A landscape with many valleys, sampled at points; each row gives a point and its height.
From any point a ball rolls to the lowest of the 5 points nearest to it. It stops when none of these is lower. Distance is the straight distance between rows; heights are no part of it.
lomo (h 68.7): [209 173 159 111 101 115  99 115 142]
Kufip (h 84.2): [184 128 124 142  96 146  36 151  86]
vogun (h 76.7): [ 74 105 123 127 155 116 185 113 146]
biki (h 84.6): [174 119 111 143  94 141  61 128  76]
Bemum (h 14.8): [114 148 143 130 131 128 140 136 138]
fofo (h 40.1): [134 178 179 106 141 126 127 162 172]
Zitu (h 54.8): [ 93  81  82 156 124 143 105 136  96]
fet (h 80.0): [187 139 137 134  91 132  84 119 100]
zar (h 58.8): [116 113 103 150 114 131 105 113  73]
selu (h 67.5): [138 105  72 137 103 128  85  90  47]
losi (h 44.8): [154 149 113 111 102  91 169  38 117]
viv (h 42.1): [126 140 168 119 154 133 126 181 189]
vesin (h 56.0): [ 83  78  74 160 134 130 123 126  85]
dolab (h 78.3): [160 134 134 146  97 149  65 159  93]
fof (h 76.1): [ 73 141 122 134 148 108 188  89 132]
kefab (h 58.1): [ 94  89  69 153 122 140  95 112  65]
Tafu (h 50.1): [102 137 160  86 179 133 160 152 206]
debu (h 28.2): [107 117 141 117 155 134 147 154 177]
Pok (h 44.2): [114 130  95 141 114 118 137  88  77]
Diret (h 39.4): [ 93 120 143 108 166 126 173 132 191]
Dab (h 74.2): [ 93  82 115 122 152 128 179 124 148]
fus (h 40.8): [141  87 150 120 144 152 110 208 165]
vepub (h 45.2): [117 129 140 135 123 137 121 150 129]
Bilip (h 53.6): [140 148 154 130 119 136 101 154 114]
pove (h 62.8): [101 138 119 134 117 116 151  88  97]
luri (h 64.9): [ 79  58  87 136 150 125 167 129 127]
gid (h 68.3): [174 139 112 126  92 128 110  92 102]
linu (h 19.5): [120 151 141 130 119 119 151 106 117]
Petam (h 13.1): [121 194 179  99 162 124 139 133 179]
roke (h 41.9): [132 161 161 131 129 127 126 151 146]
vado (h 56.8): [113 104  92 159 123 137  91 127  76]
lazir (h 58.6): [ 76 134 142 116 163 116 186 117 175]
pefu (h 48.7): [129  48 110 139 136 159 102 183 128]
Bivi (h 29.7): [133 124 154 134 140 138 101 184 168]
kad (h 65.4): [142 172 138 108 123  98 164  70 125]
kamin (h 59.1): [ 86 106  93 151 130 129 140 108 101]
Botu (h 55.1): [195 182 159 104 108 106 128  97 148]
kelo (h 21.8): [138 174 131  99 129  90 183  39 130]
kidef (h 21.2): [148 189 179 104 140 119 131 130 156]
raso (h 69.7): [148 154 122 127 111 108 148  75 104]
rinok (h 69.2): [116 180 150 114 135 111 154 100 150]
laz (h 66.1): [107  95 110 141 138 140 132 158 134]
migoz (h 40.9): [110 159 160 132 143 123 145 135 159]
fevit (h 48.9): [137 136  92 137 106 124 120  99  74]
Nemed (h 52.6): [ 95 161 153 118 159 123 165 124 181]
mider (h 19.8): [104 149 133 129 135 114 159 102 123]
faraf (h 61.5): [ 97 166 144 112 150 103 178  74 138]
kuduz (h 93.7): [140  96 128 150 117 156  78 196 125]
Nufek (h 57.8): [118  94  97 159 120 143  95 157  98]
tet (h 49.5): [164 183 156 111 112 123 121 130 135]
vopit (h 20.3): [116  84 135 122 150 146 135 177 162]
Sugif (h 50.0): [168 200 169  93 128 107 146  86 160]
Vugol (h 53.2): [111  60  87 149 134 147 110 157 113]
tis (h 24.4): [122 106 143 119 150 137 136 170 167]
vobek (h 58.5): [ 98 102  92 152 119 137 125 126  96]
Vaba (h 58.4): [ 85  98  72 154 125 123 123 104  67]
sapo (h 65.8): [120 150 172  90 176 143 149 162 218]
vorez (h 64.8): [104 126 122 144 128 143 121 148 115]
lupug (h 37.4): [166 184 173 116 115 122 109 145 148]
Bol (h 55.2): [193 174 143 103 104 108 140  74 149]
nem (h 35.8): [107  90 135 120 154 131 158 154 169]
dovi (h 71.4): [139 131 114 142 108 136 111 117  86]
fikaz (h 86.1): [ 92  61 110 129 146 131 162 144 140]
Vos (h 58.7): [ 94  66  96 140 143 131 143 142 116]
Pomem (h 67.0): [151 139 146 143 105 148  76 183 113]
lozok (h 71.7): [ 91  19  65 130 146 135 150 136 108]
Tazaf (h 19.7): [161 165 150 123 107 125 113 127 118]
mit (h 82.9): [173 150 128 118 101 118 123  96 104]
Rekuf (h 92.9): [ 85 104 118 139 147 129 159 134 139]
lil (h 84.5): [149 121 112 144 104 143  76 135  80]
sugo (h 9.5): [140 135  84 128 103 103 144  57  84]
Zizeg (h 72.2): [137 120 120 150 114 147  94 152 104]
Banol (h 75.3): [184 159 140 119  96 121 110 102 125]
Pifa (h 35.4): [139  66 141 127 139 152 109 197 159]
seze (h 29.9): [128 101 155 108 155 137 134 184 191]
Sos (h 43.7): [172 186 152 101 114 101 151  63 159]
Dig (h 78.9): [187 142 130 136  95 137  62 149 103]

For each start below, name the point where the ball stops.
dovi => sugo
kamin => sugo
Sugif => Petam
gid => sugo
faraf => Bemum
pove => Bemum
Botu => kelo
luri => vopit
biki => Tazaf
Bol => kelo
Dig => Tazaf

Call two points neighbours if one is among the 5 nearest of the other. Go from one point of each pair to the other, from neighbour to neighbour, staying as low as possible. Name the highest point that can't be avoided.
kelo, Petam => Sugif
Bemum, Tazaf => migoz
sugo, kelo => losi
Tazaf, Petam => lupug
